Each row is a point on a landscape with many valleys, with its height.
From any point a ball rolls to the lowest of the 2 points nearest to it. It stops when none of these is lower. Distance is the straight distance between rows; heights are no part of it.
k_37: [ -7 -13   8  13   2 -12  -1 -24  13  -6   1   0 -10   4  12  -6 -18   5
  -1  -2   3   1   5  16   0  -1  -3   8   1 -10   6 -10  16  -4  -6  -1
   2   6  -6  -3  -3]  h=403
k_906: [-12   8   7   9  -8  -1   8  -2  -3   3   5  -4  20   5 -13   4   4  14
  -7 -10  12  -6 -22   2  -9  -9   2   3   3   5 -22  17  -6   0   3   5
 -16   3  -8  13   4]  h=420
k_397: [ -6   5 -16  -4  -5  -4   9   5   6  -3  -2  -2  -1  -3   9   0   3   5
  11 -23  13  -9  11  11   1   5   0   5 -10   2  11 -10  -1  -2  33   3
  -7   0  12 -12  11]  h=272
k_581: [ -4 -10 -13 -15   8 -11  -9  14  -6  -3  -7 -10   5  -5  -5   4  11  -3
   6 -10   7   5   6   1   2   5  -4  -8  23  -4  -6  26   7 -13  13 -11
  -6  -2   5 -10 -10]  h=340
k_339: [ -1  -3   3  13   8   3  -1 -15   9 -12 -14  15  -2  11  13  -3   6 -14
   2   8  -9   2   5   1  12  -4   6  17  -4  -7   5   2  -8   4 -15  -9
  -7  17 -10  -9  -9]  h=319
k_988: [ -1 -26  12 -11  16  -4  -7 -15  -3 -14   7   7  -7   3  -3   9  13  21
  -8   1   7  10   3  12   8 -10  -4  -6   4 -10   2  15 -10  -3  -9   5
  18   3  -5  10 -15]  h=395
k_350: [  0  -9  11  17  -7  -3   0 -21  10  -6   7   0  -9 -11  14  -5  -8  22
   0  -9  13  -1   2  24  -8  -5  -3  13  -1  -4   8  -7  10  -5   8   4
   2   0   2   3   7]  h=374
k_393: [ 10  20  -5  11  -3   9   9  10   2   8   1   6  12   1  -7  -5  -1   1
  15   3  -1  17 -10 -10  -9  -8 -11   7 -17   4 -12 -10 -13  -5  31   0
   8  15   5   9   9]  h=214
k_331: [-20   7   4   5 -10  -2  15 -18   2   6  10   2  14   9  -8  11   2  14
 -15 -12   6  -8 -19   5  -1  -9   7   2 -10   6 -17   1  -7  18  -5  15
 -11  -6  -8   6   8]  h=399
k_637: [ -7  -9   9 -20  -9 -19  13 -10   6   4   8  -4   8  -2  10  20  -3   4
   7 -25  28   1  -7  26   4  -3  -7  -4  -5 -12  -1   9  -2   9  19   4
   9   6  -9  -3   3]  h=274
k_244: [ -4  -8   9 -22  -7   4  -1  -3   3   4   3   5  14  -6  -7  17   2  -6
  -7  -7  -3   2  -1  -6   7   7  -3 -14   7  -2 -22  24  -7  -2   9  -1
  -5 -12   1   9 -12]  h=312
k_679: [ -4   0   6   3  -7  -8   6   4  -3 -12 -20   2  23  10  -1  21   1   5
   4 -11  -3  -8  -9  -1   6  -2 -14   7  -8   1  -5  -2  -9  -6  27  16
  -6  11  -2  14  -8]  h=204
k_271: [ -8   5   1  -6 -13 -10   6  20  -4  19 -11 -15  10   5   4  15 -13 -15
   9   0  -4  -4  -3   2  -3  14  -4  -5  -4   3  -1  -7   9  17   2   4
  11   2  -2 -14  -4]  h=609
k_620: [ 19 -18  24 -10  10  -8 -10   6  -2  -1  -1   2 -19   4  11   5   9  -8
   9  11  -1  13   0   9   6  -2  -1  -9   4 -10  14   4  -8   6 -10  -3
  32  13  -4   8  -1]  h=386
k_383: [  0   5   4 -13   1 -18   5  20   7   7   2 -21  -6   2   0  15  -9 -18
   7   0   4 -13   4   8   5  10   6 -15  -1  -3  -3  -4  15   4   2  -2
   0   0  -2  -9   5]  h=598
k_689: [  2  10  -4  12  -1  -1  -5   9   2  -1  -2 -12   0  -2 -11  -6 -14  -4
  -3   3 -14 -10   1 -15  -3   8   3  -3   6   9  -6   0  19 -13   3  -5
 -14 -13  11   6   2]  h=480
k_690: [ -5  11  -8  -4   2  -6   8   1   4 -11  -7   0   6 -14  -1  13  -1  -6
  17 -14   8 -12  12   2   5   2  -8   7 -12  -7   4 -18  -2 -14  42   3
 -17  -1  11 -10   8]  h=246
k_341: [  4   5 -23  -4  10   0   5  -7   8  -5  26   5  -8  -5 -19 -19   9  23
   2 -15  18  11   3  -7  -5 -14   1  -7 -11   1  -9  -3  -5 -13  17  -6
  -1  -5   7  10  21]  h=187
k_127: [  8   4  -6  29  -2  12 -12  -7  -7 -19 -10   2  -3  -7   2  -7  13  16
 -12   6 -10 -13   4  -3   3  -5  14  19   6  15  12   0   1 -13 -18   6
 -19  -8  10   4   0]  h=126
k_380: [  3  -5  -2   8  16  -3  -3   7   7   0   3  -4  -9   6   8 -13   2  -3
   6   7   7  12   3  12   2 -11   2   3   5 -10  -1   5   1   1  -3 -14
   7  17  -5  -9   0]  h=435
k_364: [-17  10  -5  -7   3   2   5   3   9   6   8  -5   6  11  -2  -6  -1 -10
 -15   0  -3 -12  -6  -8   7  -4  14  -2   4   2 -22  11   8  14 -15  -7
 -16  -6 -11 -11   5]  h=438
k_856: [ -5  -7  29  13 -10 -10  -1   1 -20  -3 -24  -1  11  19  -2   7  -6  -2
  -4   0 -15  -9 -13  -1   0   5  -5   5   4   2   7   6   2   6 -13  12
   6  10  -3  14 -19]  h=137
k_237: [-16  20  -9  -4   7  -3  14  10  17  -3   7  -9   6  19  11  -5  -4 -15
  -5   4   6 -18  -8  -1  10  -5  12   6  -6   0 -10   0   6  19 -13 -13
 -21   8 -18 -19  14]  h=400
k_720: [ -2  -4 -21  -3 -11   6  -6   8   5  13  -1   2  -8  -4   6  -3   6  -7
   1  -6 -17  -1  15  -8   1  16  13  -3   4  16  12   1   8   7  -8  -3
   2 -21  18  -9  -1]  h=659
k_726: [-15   9 -17 -14   7 -11   7  -4  -1  10  15  -5  -3 -11  -9  11  -4  10
  -2  -9  15   3   3  13  -2  -5   2 -13   0 -10  -6  -5   0  10  -5   4
  -2  -6  -6 -21   8]  h=221
k_189: [  2   9 -28  -9  -1   2   5  10  -1   7  11   2  -7   6  -4  -8  11  15
   1 -18  -1  -2   8  -3  -1  -3   9  -8 -16  19   7  -6  -6   9  18  10
   4  -7  17  -2  18]  h=56
k_169: [ -6 -15  18  22  -1 -15   0  -4 -16 -10 -16  -6  11  25  -8  -7 -12  11
  -5  -4 -14  -6 -17   0  -8  -2  -7   8  12   7   3   9   9  -5  -9   5
   1  10  -5  20 -20]  h=180
k_566: [ -2  -2   5 -12   4  -6  -2   8   8  10  15 -23 -17 -16   6   5 -19 -23
  -7  16   5 -21  11   0   0  12  13 -12   1 -12   3  -9  16  -1 -35  -7
  -1  -7 -12  -8  11]  h=558
k_12: [ 12   0  -9 -32   1 -12  -1   5 -10  -6  14  -3 -17  -9 -11 -12  10  23
   6 -19  15  10  -1  -3  -5  -7   1 -20  -6   5   9  -9   4   7  14   1
  25 -12  12   0  16]  h=138
k_226: [  7   5   1  17  11   4   3  -1  -2   7  -1   1  -4  16  -7 -17  -4 -21
   4  26 -14  13   3  -6   3  -1   6   5  -4  -5   0  -7  -4   7 -27 -13
   3  21  -5 -13 -11]  h=398
k_248: [ 14  -7  14 -12  -2   0  -2  13   5  14   8  -2  -8  -2  14   5   1  -6
   6   4   5   6  -5  15  -1   3   5 -10   3  -3   3   4 -10  17  -4  -3
  22   6  -5   1   6]  h=372
k_118: [  7  -2  13   1 -21   6  -5  13   9  18 -10  -6   8  -4  23   5 -13 -19
  15   1  -8   2  -2  -2  -5  19  -3  10   4   3  14  -4  17   1  25   0
  17  -5  10   2  -2]  h=625
k_741: [-11   0  -3 -17   1 -12  -3  11  11  -5  -2 -16   0   3  -1   4   2 -15
  -6  -7  -2 -22   7  -3   8  10   8  -8  14   0 -15  22  25  -7  -4  -4
 -19  -9  -3  -6  -2]  h=502
k_979: [ -5   8   8   7 -19   8   4  19  -3  21 -15  -8  16   3  14  11 -17 -23
  15   7 -11   0  -3  -8  -6  19  -6  10  -5   4  10 -14   8   8  11   5
  14   4   1 -10  -7]  h=618
k_642: [  0   1 -13   8  15  -5   9   1   4   0  -3   4 -11   2   1  -1 -16 -14
  23   0  -8  12  21   0   8   2  -4   4 -14 -10  19 -28  -3   0  13 -11
  12   9   9 -22   3]  h=300
k_490: [  6  -1  -5  20   7  -8  -9   1  -4 -12   1 -10  -7  10 -14 -21  -2  23
  -3   0  -7   3  -8  -3 -14 -11  -6   0  13  13  -2   4  13 -14   1  -2
  -4   3   3  19  -2]  h=449
k_529: [ 11   3   2 -33  -2   3  -1  16   5   4   6   5  13   2  -4   6  19  -4
   2  -8   3   5 -10 -16   9   1   0 -17  -7   8 -16  17 -10   3  27   0
  12   2   5  20  -1]  h=343
k_68: [-18   5 -15  -3 -13   0   5  -4  -3   1 -11   8  11  -5   6  13   3   9
   5 -22  -3  -5   7   6   0   4  -1   5  -8  10   7  -6  -6   7  19  12
  -8 -10  11 -13   3]  h=303
k_206: [-12  -8  10  11   3  -3 -10   6 -12  -5 -20  -3   2   4  -3  -6  -2  -8
   2   9  -9   8  -3  -1  -2   2 -10   6  29  -6   3  25   6 -11 -21 -10
 -10  10  -2  -6 -21]  h=377
k_882: [  2  10 -20   7   0   0   9  -5   9  -3  15   3  -2   6 -11 -14   4  19
   5 -16   6   2   4  -5  -3 -11   3   1 -21  12  -4 -12  -5  -8  25   4
  -4   1  12  12  21]  h=136
k_426: [ -6  -3  -1   8 -20   5   6 -21  -5  18  -1  12   7   2   2   7 -13   3
   0  -8 -12  15  -6   9 -11  10  -6   4 -10   7   9 -15  -5  20   6  16
  17  -4   8  -5  -6]  h=472
k_745: [  0  -5 -12  -7   4  -3   7 -15   4   5  23   5   8  -2 -28  -6   7  18
  -4 -15  15  20 -12 -10  -6 -14  -7  -8  -4   3 -21  12  -7  -8  12  -5
   3  -6  -2  20   6]  h=226
k_644: [  6 -19  -7 -14  21 -12   4   6   9  -2  11  -2  -8  12  12 -13   2   3
  11 -10  23  13   3  16  12 -13   0  -2   6 -16   3  14  -8   3  11 -15
  14  18  -7  -8   6]  h=447
k_38: [ -5  14   5  15   8  10  -7  -3 -18  -6 -12   4  -5  -5  -3 -14  -2 -21
  -3  32  -3  -3   0 -11  -5   1  -1  13  14 -11   4   5   9  -7 -44 -13
 -15   8  -9 -19 -11]  h=434
k_550: [ -4  13  -5  -7  18   9   1   4  12   3  11 -11 -11 -11  -1  -4 -18 -27
  -8  24  -2  -7  13 -14   4   4   7  -4  -2 -12  -5  -9  15  -6 -35 -17
 -11  -3 -14 -21   7]  h=527
k_465: [ -9  -5   3   0 -12  -7  13 -13   5  -1  -3   6   9 -10   5  12 -17  -3
  20 -19  12   6   6   9  -4   2 -19  11 -15 -12   8 -19   0 -10  42   4
  -3   3   6  -2   7]  h=217
k_362: [  6   9  -9  -7 -19  14  -5  19  -3  21  -2  -4   9 -10   6   8   4  -9
   5  -1 -12  -4  -1 -14  -7  17   7  -4  -1  20   2  -1   3   2  17  11
   1 -20  14   4   8]  h=639
k_944: [ -6   2 -13  15 -19   5   6  -4  -3  18  -9   8   5  15  10  -1  -3  -3
   1  -4 -16  10  -3   4  -2   7   3  11 -11  14  14 -10  -4  23  -1  12
  17   6   9 -12  -6]  h=453
k_65: [  2   0 -14  17   1  18  -7   1  -7  -4  -3   8  -3  -5   1 -14  24  26
  -3   0   1  12   2   8  -8 -12   4  11   7  11   4  10 -14  -3   5   3
  -4   2   9  -5  -2]  h=429
k_893: [  3 -11  -4  -6  14  -1 -11  -7   4  -3  13  -4 -25  -1  -4  -7   8   9
 -25   9   2  -4  14   0   7  -3   3  -9  13  -5   7   7  14  -8 -39   5
  11 -16   0  14  -9]  h=310
k_661: [ 12   0   7 -13 -17   7 -11  20  -2  12  -8  -4   4 -14  14   8   6 -11
  14  -1  -3  -6  -5  -3  -8  15   0   2   3  10  18 -11  13  -4  29  11
  15 -15  14  13   4]  h=632
k_889: [  4   9 -18 -18  17  -6   1  10  -9   6  14  -8 -17 -17  -9   3   6  12
   3  -2  20   5  11   9   0  -8   1 -19   2 -12   1  -7  -6   0   2  -2
   7  -8   3 -16  13]  h=188
k_87: [  1 -10   4  10  12  11  -8 -11   6 -14 -13  17  -7  -3   6  -1   9  -9
   5  10 -10   9  17  -4  15  -3  -5  11   3 -10   5   5 -13 -12  -2 -11
  -6   7   2  -3 -12]  h=286
k_901: [-12  17   4  -5   1  10   2  -8  -9   0   5   4   5  -2  11 -11  -8 -22
 -16  22   1 -22  -6  -9 -12   6  17   5 -11  -8   0 -14   7  15 -53  -5
 -14  -8 -30 -20   9]  h=606
k_942: [ -8 -16 -12  -8   0   0   4 -19  -5   1  11  11  15  -2 -26   5   0  17
 -10 -17   1  15  -8 -10  -2  -4 -12  -7   5   6 -17  16 -10 -10   8  -1
  -5  -8  -2  17 -12]  h=245
k_191: [ 13  13 -13  -6  16   1  -1  32  -8   6  -9  -2  -4   3  -7   2  13  -7
  14  10  -6   6   5  -8   3  -3   0 -11  -9   0   0 -14 -14   4  15  -1
   9  11   7  -3   5]  h=213
k_832: [ -7 -19 -12 -23   5  -7   1 -14 -13  -5  12   5   6 -12 -23  12   4  20
  -5 -15  19  19   2  -3   0  -5 -18 -14   9 -10  -7  20 -10 -15   9  -1
   3 -15   0   4  -9]  h=266
k_124: [  7   4   8  14   7   6   2  12   3  10   4  -7  -4   6  -1 -14  -6 -12
   7  18  -4  12  -2   0  -3   0   1   0   4  -6  -6   0   1   7 -11 -14
   9  14  -3 -13  -2]  h=419
k_204: [  6  -6  26  -5 -11   9  11 -18   8  18  25   6  -1   6   4  -7 -22 -10
 -10   4  -6  -1 -16   3  -3   7   7  -9  -7   0 -11  -3  -2  17  -9   1
  13  -4  -7  16   2]  h=222
k_260: [  1  -5   7 -23  -2 -21   4  24   3  11   4 -23  -8  -1   4  22  -4 -26
   5   4   1 -20   2  11   4  14  10 -21  -5  -8   5 -13  -2  14 -12   2
   3   2 -14  -4  11]  h=589
k_136: [  6  -1  -9  19  10  -3   3   2  -1   4  -8   1   0   7  -4  -5 -17  -9
  21   5 -11  22  11  -6  -2   1 -16   7 -11  -5  13 -26  -1  -7  24  -6
  15  13  10  -8  -5]  h=271
k_717: [ 18   3   0   0  22   4  -6   9  -7  -5  -7   6 -13  -6 -13   6  12  -6
   6  20  -7  12  10  -7   8  -6  -5  -9  -4  -8   3 -16 -22  -6   6   0
   6   6   2   5  -1]  h=235
k_43: [  7  -6 -12  -1  14   9 -10  11 -11   2  -2   3  -5 -10  -4 -10  18  10
   3   6  11  22   7   0  -1  -9  -7  -4  19  -7  -6  20 -13 -12   6 -16
   4  -2   7 -11  -5]  h=311
k_291: [ -6  -6   6   6  -7  -7  14 -11   8  -5  -9   8  15   8   1  14  -7   1
  13 -14   8   0  -3   5   3  -4 -18  13 -19  -4  -3 -14 -11  -2  36   9
  -2  16  -3  15   0]  h=190
k_417: [  8   1  12  21  -1   7  -9  -7  -1 -16 -13   3  -4  -8   1   2   0   1
  -8  10 -12 -13   4  -7   7   0   5  10   0   4   7  -6  -2 -10 -10   4
 -17  -5   3   9  -5]  h=182
k_70: [-12  -7  15 -13 -15  -6   7 -18   6   8  15   2  11 -13   7  18  -1  16
  -6 -17  24  -1 -13  24  -6  -4  -2   0   3 -10 -11  13   2   8   1   6
   0  -4 -11  -1   5]  h=294
k_799: [ -1   8  13  14 -12   7   6 -17  12   6  16  -2   0 -14  10  -3 -11  11
  -3  -3  14  -1  -6  18 -12  -4   0   8  -6  -4  -7  -6   6  -1   3   1
  -6  -1  -2  -2  13]  h=350
k_478: [ -1   2 -18  -8  14  -5  12  10  17  -5   0   2  -6   7  10  -4  -9 -17
  19  -9   1  -1  18   3  17   2   0   2 -13  -7   9 -12  -8  -2  24 -16
  -1  12   4 -20   6]  h=329
k_225: [  4   0 -16  -3  11  -1 -12  27  -6   3  -8 -10  -4  -7   0  -8  17  -1
  12  -3   9   8   9   2   0  -2  -2  -2  19  -2   0  17   5  -8  12 -18
   4   3  13 -16  -2]  h=325
k_647: [ 10  17  -5  -9  -4  -3   6  34  -2  11  -6  -9   3   4   7   9   6  -7
  17   4   5  -1  -2  -1  -2   2  -6  -3 -14   5   7 -21  -3   8  28   7
  19  12   3   0  10]  h=189
k_25: [ -8  -7  -1   4  -1  -3  -8  20  -8  -5 -20 -11  16   3   0   1   4   1
   2  -8  -5   0  -6  -4  -3   3  -6   4  27   7  -6  29   6 -14   5  -8
 -16   4   3   2 -14]  h=357
k_351: [-12  19  17  10 -19   9  12   2  -4   5   8  -2  19  -5  -7  -2  -7   1
 -10  -1   7 -15 -18  -7 -10  -3   6   3  -1   4 -25  13   3   1  -2   4
 -21  -8  -4   7  14]  h=439
k_243: [  4  16   8  10 -14   5   3  11   5   3   4 -12   6  -6  -1  -1 -14  -6
   2   2  -2 -18  -4  -9  -6   7   5  -1  -6   6 -13   0  11  -6   9   0
 -18  -8   5   8  12]  h=462
k_703: [  4 -12  19 -30 -15  -1   5 -13   9  11  15   7   8  -8   2  24  -7  -5
  -2 -13   4   4  -7   1   7   8  -1 -18  -2  -4 -13  15  -2   8  13   4
  13 -12   0  14  -1]  h=290
k_434: [ 20 -10  20   3   0   9 -12   8  -3  -4  -9  10 -10   5  12  -6  21   6
   6  11  -8  10  -4   4  -3  -2   0   2   6   5  10   4 -12   6  -5  -1
  24   9   3  13  -7]  h=401
k_609: [ -3  -3 -13  -4 -12   5 -11  10  -2   8 -11  -1   6 -10   1   9   4  -8
   2  -9 -16  -8  10 -10   2  18   4   0   9  16  13   0   8  -3   9   9
  -3 -24  21   2  -4]  h=647
k_578: [-23  -3  -6   0 -13  -7   9 -26   5 -14   0   7  16   8  -3  16  -3  16
 -13 -21  -2 -17  -6   2   5  -4   0   9 -10   9  -9  -1   2   6  -1  14
 -22  -5  -9   5   2]  h=369
k_719: [ 12 -11  28   3 -15  15   2 -22   0  11  14   9  -8  -8   5  -8 -15 -10
 -16  19  -7   0  -3   3  -8  13   4  -3   0  -6   0  -3  -5   6 -24   3
   8 -10  -6   9  -3]  h=153
k_968: [ -6  -4  11 -16   5 -16  -4  15  -1   2   0 -17 -12  -6   5  18   4 -20
  -4  13   5 -23   6   6   6   8  13 -14   2 -13   5  -5  -1   5 -32   2
  -7   1 -16  -4   6]  h=578
k_488: [ 13   6   9 -23  -5   5   1  12   5   1   4   1  10 -15  -5  17  14  -9
   3  -3   5  -7   0  -6   5   7   3 -14  -4   0 -16  11 -10  -3  21   3
  -7  -9   5  14   5]  h=330
k_958: [-10  12   8  12  -8   0   3 -18   0  -6 -10   4   5  -3   2   3 -19 -11
   2   6  -9  -5  -2  -2  -5   5  -3   8  -7  -5  -1 -14   9   4 -10  -4
 -16   1 -11 -19   1]  h=509
k_119: [ -6  14   7   2   6   0   1  -3  -1  -3  -4  -1  -7   2  16  -5 -11 -25
   0  20   0 -19   1  -6  -3   3  13   8 -11 -11   9 -16  13   9 -51 -11
 -11   8 -25 -18   6]  h=570
k_631: [  3   8  -5  14  -8  16  -4 -15  -4  -3   4   3  -8  -7  -1 -17   0  -4
 -25  18  -7 -14   3  -8  -4   5  17   6  -2   6   3 -10   3   2 -42   5
 -18 -15  -4  -2   0]  h=663
k_288: [  8  -7 -10 -16   6   2  -6  -4 -12 -11   9   9  -2 -16 -22   9   6  21
 -11  -6   2  12   8  -8  -1  -2 -15 -11  11   2   2  12  -9 -21  10  -3
   2 -28  14  11  -9]  h=281
k_976: [ 11  12   2  -2  -8   6  -6  24 -15  12 -12   1   3  -3   6   5   4  -3
  19  13  -8  14 -11 -10 -13   4 -10   2  -9   7  14 -28  -5   3  25  15
  29   6   1   6   3]  h=163
k_725: [ 11 -20  26 -11  15 -10  -6 -14  -2  -8   6   4 -13   1   6   9   0   6
   1   9  14  20  -2  14   6 -12  -8  -9   5 -19   4  10  -8  -1  -2   3
  28  11  -9   9  -2]  h=396
k_168: [-15 -15   0  -3  17  -2  -6 -20   3 -17   5   3  -2  -3   0   2   8  16
 -18   2   8  -1   8  10   7 -12  -5   1   9 -14  -2   8   2 -10 -19   7
  -7   0 -11   4 -12]  h=375
k_486: [ 10 -10  27   8  -5  10  -9 -16  -1  -6  -3   8 -11 -14   1   3  -4  -6
 -13  17  -6  -6   6  -1   3   9   1   1   4  -4   6  -3  -1  -7 -20   5
  -5 -11  -1  12 -10]  h=216
k_951: [ -2  -2   0   7  11   4  -3 -10  12   1   7  -4 -13  -1   0 -13 -18 -18
  -9  17  -5   4  10  -7   5   5   2  -1   6 -13  -5   2  15  -7 -24 -12
  -4  -3  -6  -9  -4]  h=495
k_6: [ -6   7   4   8   4  12  -6  -9  -5   1  -4   1  -9 -16  -3  -3 -15 -20
  -6  28  -4   9   7 -10  -7   7 -12   6  17 -12   0   4  13 -15 -28 -17
  -9  -7  -3 -22  -8]  h=466
k_90: [  6  12  -5  16   0  -1  -7   9 -10   4   3 -14  -9  -5 -18 -14 -12  12
  -7  10  -8  -2  -4  -9 -17   3  -2  -8  16  11   0  -3  19 -11 -12  -2
  -5 -12  11  10   1]  h=469
k_848: [ -6  -4  21  11  -9  -7   2  -3 -11 -12 -31   6  20  14   2  18  -7  -6
   3  -3 -13  -8 -10  -1   9   1 -11  12  -4  -1   3  -1  -7   1   7  16
  -6  13  -5  12 -17]  h=178
k_936: [ -2  -8   3  -4  17  -6 -10  -5   4 -16  11  -7  -9   4  -9  -2   9  24
 -20   3   4 -12   3   4   6  -9   5  -9   7  -2  -3   8  11  -9 -21   9
  -2  -7  -5  19  -7]  h=349
k_120: [  9  19  -2   9  -8   5  -1  16 -13   7 -14   7  14   6  -2   5  -5   3
  12   7 -12  11 -14 -19  -8   1 -12   7  -9   9   4 -20  -5  -7  31  18
  14   6   6  17   1]  h=185
k_544: [  6   8   1  12   5   6   2 -16  -5  -6 -13  19   0  13   1 -10   1 -28
   3  22 -18   5   2 -12   8   3   9  10  -8  -7   4  -9  -8   9 -33  -9
  -6  14  -7 -13 -15]  h=363
k_927: [ 19   1   1  14  20  12 -11   2  -3 -16 -10  12  -7  -4  -5  -2  20   5
   1  15 -13   4   9  -6  11 -12   1   6  -2   0   4  -5 -23 -10   6   1
  -5   8   7   8  -7]  h=256
k_187: [  1 -10  -8  10   3   8  -7  -1   6  -9   2   3   2   3   6 -12  19  21
  -4  -8   4   1   2   5   1  -9   2   9   8   9  -5  17  -3  -7   5  -3
  -9   2   1   7  -1]  h=443
k_778: [ -3 -11   0  14   8 -19  -5  -8   2  -6   3 -12  -9   8  -9  -9 -11  17
  -2  -3   5   4  -1   9  -8  -6  -7  -2   8  -4  -1  -1  19  -9  -2   0
   2   5  -2   7  -3]  h=431
k_509: [  6   4  -7  14 -18  14  -6  11  -7  13 -12   5   5  12  12  -6  13   5
  -2   0 -15   6  -8  -6  -3   5   4  11  -2  22   8   1  -4   9   4  14
  14   4  12   3  -1]  h=430
k_223: [ -4  13  -3   9   3   5  -2  -9   3  -5  -8   1 -11  -8   9   4  -4 -14
   0  13  -4 -14   6   0   1   2  11   8 -11  -2   9 -21   6   5 -30  -5
 -15   1 -13 -20   9]  h=536
k_600: [ 11  -5 -11 -25   8  -7   1  -2 -13  -7  12  -4 -19 -16 -11  -5   3  24
   5 -15  26   7  10  -2   1  -3  -1 -18   0 -11  14  -4  -2  -9  14   0
  16 -19  15 -11  14]  h=161
k_165: [-12 -11  -1  23   2  -6  -1 -12 -10 -20 -16   2  11  17  -6 -11  -2  12
  -8  -2 -10  -4 -10  -2  -3  -7  -2  19  13   6   1   8   4  -7 -18   2
 -20   9  -9   4 -16]  h=122
k_645: [ -7   0 -10 -26  -1 -14  17  -1   3  11  14  -1   6  -6  -1  14  -5   0
   8 -22  21   6  -2  15   5  -1   0 -12  -8 -11  -5   3  -9  12  17   0
   8   1  -2 -14   8]  h=255
k_940: [ -2 -17  20 -13  -7   3   8 -24  10  12  16   9   2   4   0   9 -15  -3
 -10 -10  -3   6 -12   1   6   3   1 -11  -1  -3 -14  10  -4  12   0   1
  14  -7  -5  14  -6]  h=265
k_425: [-25  -9 -18  -7 -15  -9   6 -20   0 -11 -14  11  17   3   1  19  -1  12
  -3 -28  -8 -12   5   3   3   5  -7   9  -6  13   5   0   4   5  12  13
 -16 -10  -1  -6  -5]  h=336
k_903: [  5   7   2  21   2  13   3 -22   5   1  15   3  -8   4  -1 -29 -14   0
 -19  18  -4  -4  -2   1  -6  -3  13   8  -7   2  -3 -13   8   3 -26   3
  -9   0  -4   0   0]  h=683
k_401: [  6   0  -9  20   5  -6   7   0  -2   0  -5   0   6  16 -11 -11 -11   3
  15  -2  -3  19  -7  -6  -9  -8 -19   8 -10   0  -6 -17  -3  -9  29  -1
   6  21   2  11  -1]  h=240
k_781: [ -3  -1  -7  33  -1  -2  -9  -1 -12 -17 -18  -2   4   4   3  -8  11  23
  -4  -3  -4  -6  -4   7  -7 -10   3  20  15  12  12   5   3  -8 -12   4
 -14   7   5   0  -6]  h=55
k_810: [  6  -5   0  -5   6   4   0  10  14  -8   3  -1   3  10   9  -6  21  10
   1  -8   9  -3   1   6  10 -10   5   1  -3   7  -6  16  -7   0  18  -5
   0  11   2  12   2]  h=455
k_676: [ 13 -14  15   0   4   5 -12  -5   5  -3   3   3 -21  -3   2  -2   4  -7
 -12  14  -9  -2  11  -6   7   6   4  -4  11  -3  10   5   6  -8 -25  -3
   9 -13   3  16  -9]  h=260
k_283: [ 13  -1 -14 -10   8  12 -12  11 -12  -5   0   8  -7 -10 -14  -3  18  14
  -3   1  -4  15   6 -12  -3  -4  -8  -8   9   9   3  10 -10 -11  12  -5
   8 -14  16   8  -6]  h=296
k_464: [-19   0  -3  -5  -3 -15   2   7  -2  -2  -6 -13   9  19  -8  -1  -5  -5
 -15 -11  -9 -25  -4  -9   7   4   8  -8   9   8 -16  18  20   5 -12   1
 -19  -8  -6   1  -6]  h=474
k_519: [ -8   9  -2  -1  -2  21  -1 -14   1   6   9   8  -4  -6  13 -16   1 -11
 -23  18  -1 -13  -3  -4  -6   5  18   5   2  -3   1  -1   3  16 -48   1
 -13 -11 -13 -13   5]  h=640
k_973: [  7 -12  -4 -22  13 -10   5  10  10  -9  14  -2  -2  15  11 -12  22  16
   7 -18  26   1  -3  17   7 -16   2  -1  -2   0  -2  17  -9   4  21 -10
   9  18  -7   8   5]  h=456
k_95: [ 15  -2   0  11  -7  21 -12   6 -10   6  -7  12  -2   1   8 -10  27  15
  -1   9  -9  12  -6   3 -10  -1   4   7   6  19  10   9 -17   9   0   8
  14   3  12   4  -3]  h=414
k_627: [ -7  13 -15  -1   8 -11  14   8  20  -4   0  -9  -1  18   9  -1  -9 -16
   6  -4   0 -11   9   5  14  -2   5   4 -10   1   0 -12   5  14   4 -10
 -10  13  -9 -14   9]  h=361
k_972: [ -1   2   3  12  -7  -2   3 -12  -1   4  -6   4   5   2  -5   6 -12  -1
   2  -2 -10   4  -1   1  -3   2  -8   2  -8   0  -1 -12  -2   3   8   7
  -1   1   4  -1  -2]  h=489
k_515: [  9   5 -17 -30   4   0   1   9   1  -3  18   5 -15  -1  -7  -8  20  21
   1 -21  10  -2   5  -2   3  -6  10 -19 -12  13   5  -2 -11   6  15   4
  13  -8  11   4  17]  h=109
k_373: [ 15   6   2 -18  -3   6  -1  16  -1  13  10   1  -1  -1  -1   1  10  -2
   6   4  -2  12 -10  -4  -5  -3  -1 -15  -7   7 -10   0 -11  13  12   0
  19   2   1  10   9]  h=358
k_104: [ -2   6   9  26   2   5  -8  -5 -15 -15 -25   8   3   4  -2 -14  -1 -14
   2  18 -15   2  -3 -12   0   0  -1  17  16  -5   7   8   0 -12 -25 -11
 -18  15  -2  -6 -20]  h=402
k_687: [-12   9   5  -4 -10   1   5  -9  11   0  10  -4   6 -16   8  11   2   9
  -4  -9  19 -10  -4  16  -7  -6   3   4   1  -6 -11   4   4   4   1   4
 -17  -6  -7  -9  13]  h=321

Call two points neighbours if one is among the 2 nearest of the other. Go from one point of each pair to the other, from neighbour to neighbour, staying as low as possible. Name the highest point that can't be avoided.
k_189, k_781 => k_689
k_781, k_976 => k_973
k_781, k_719 => k_486
k_781, k_856 => k_169
k_291, k_856 => k_679

For each start below, name the point where the ball stops.
k_689 => k_291
k_988 => k_781
k_951 => k_189
k_364 => k_976
k_778 => k_189
k_973 => k_976
k_979 => k_189
k_373 => k_719
k_225 => k_189
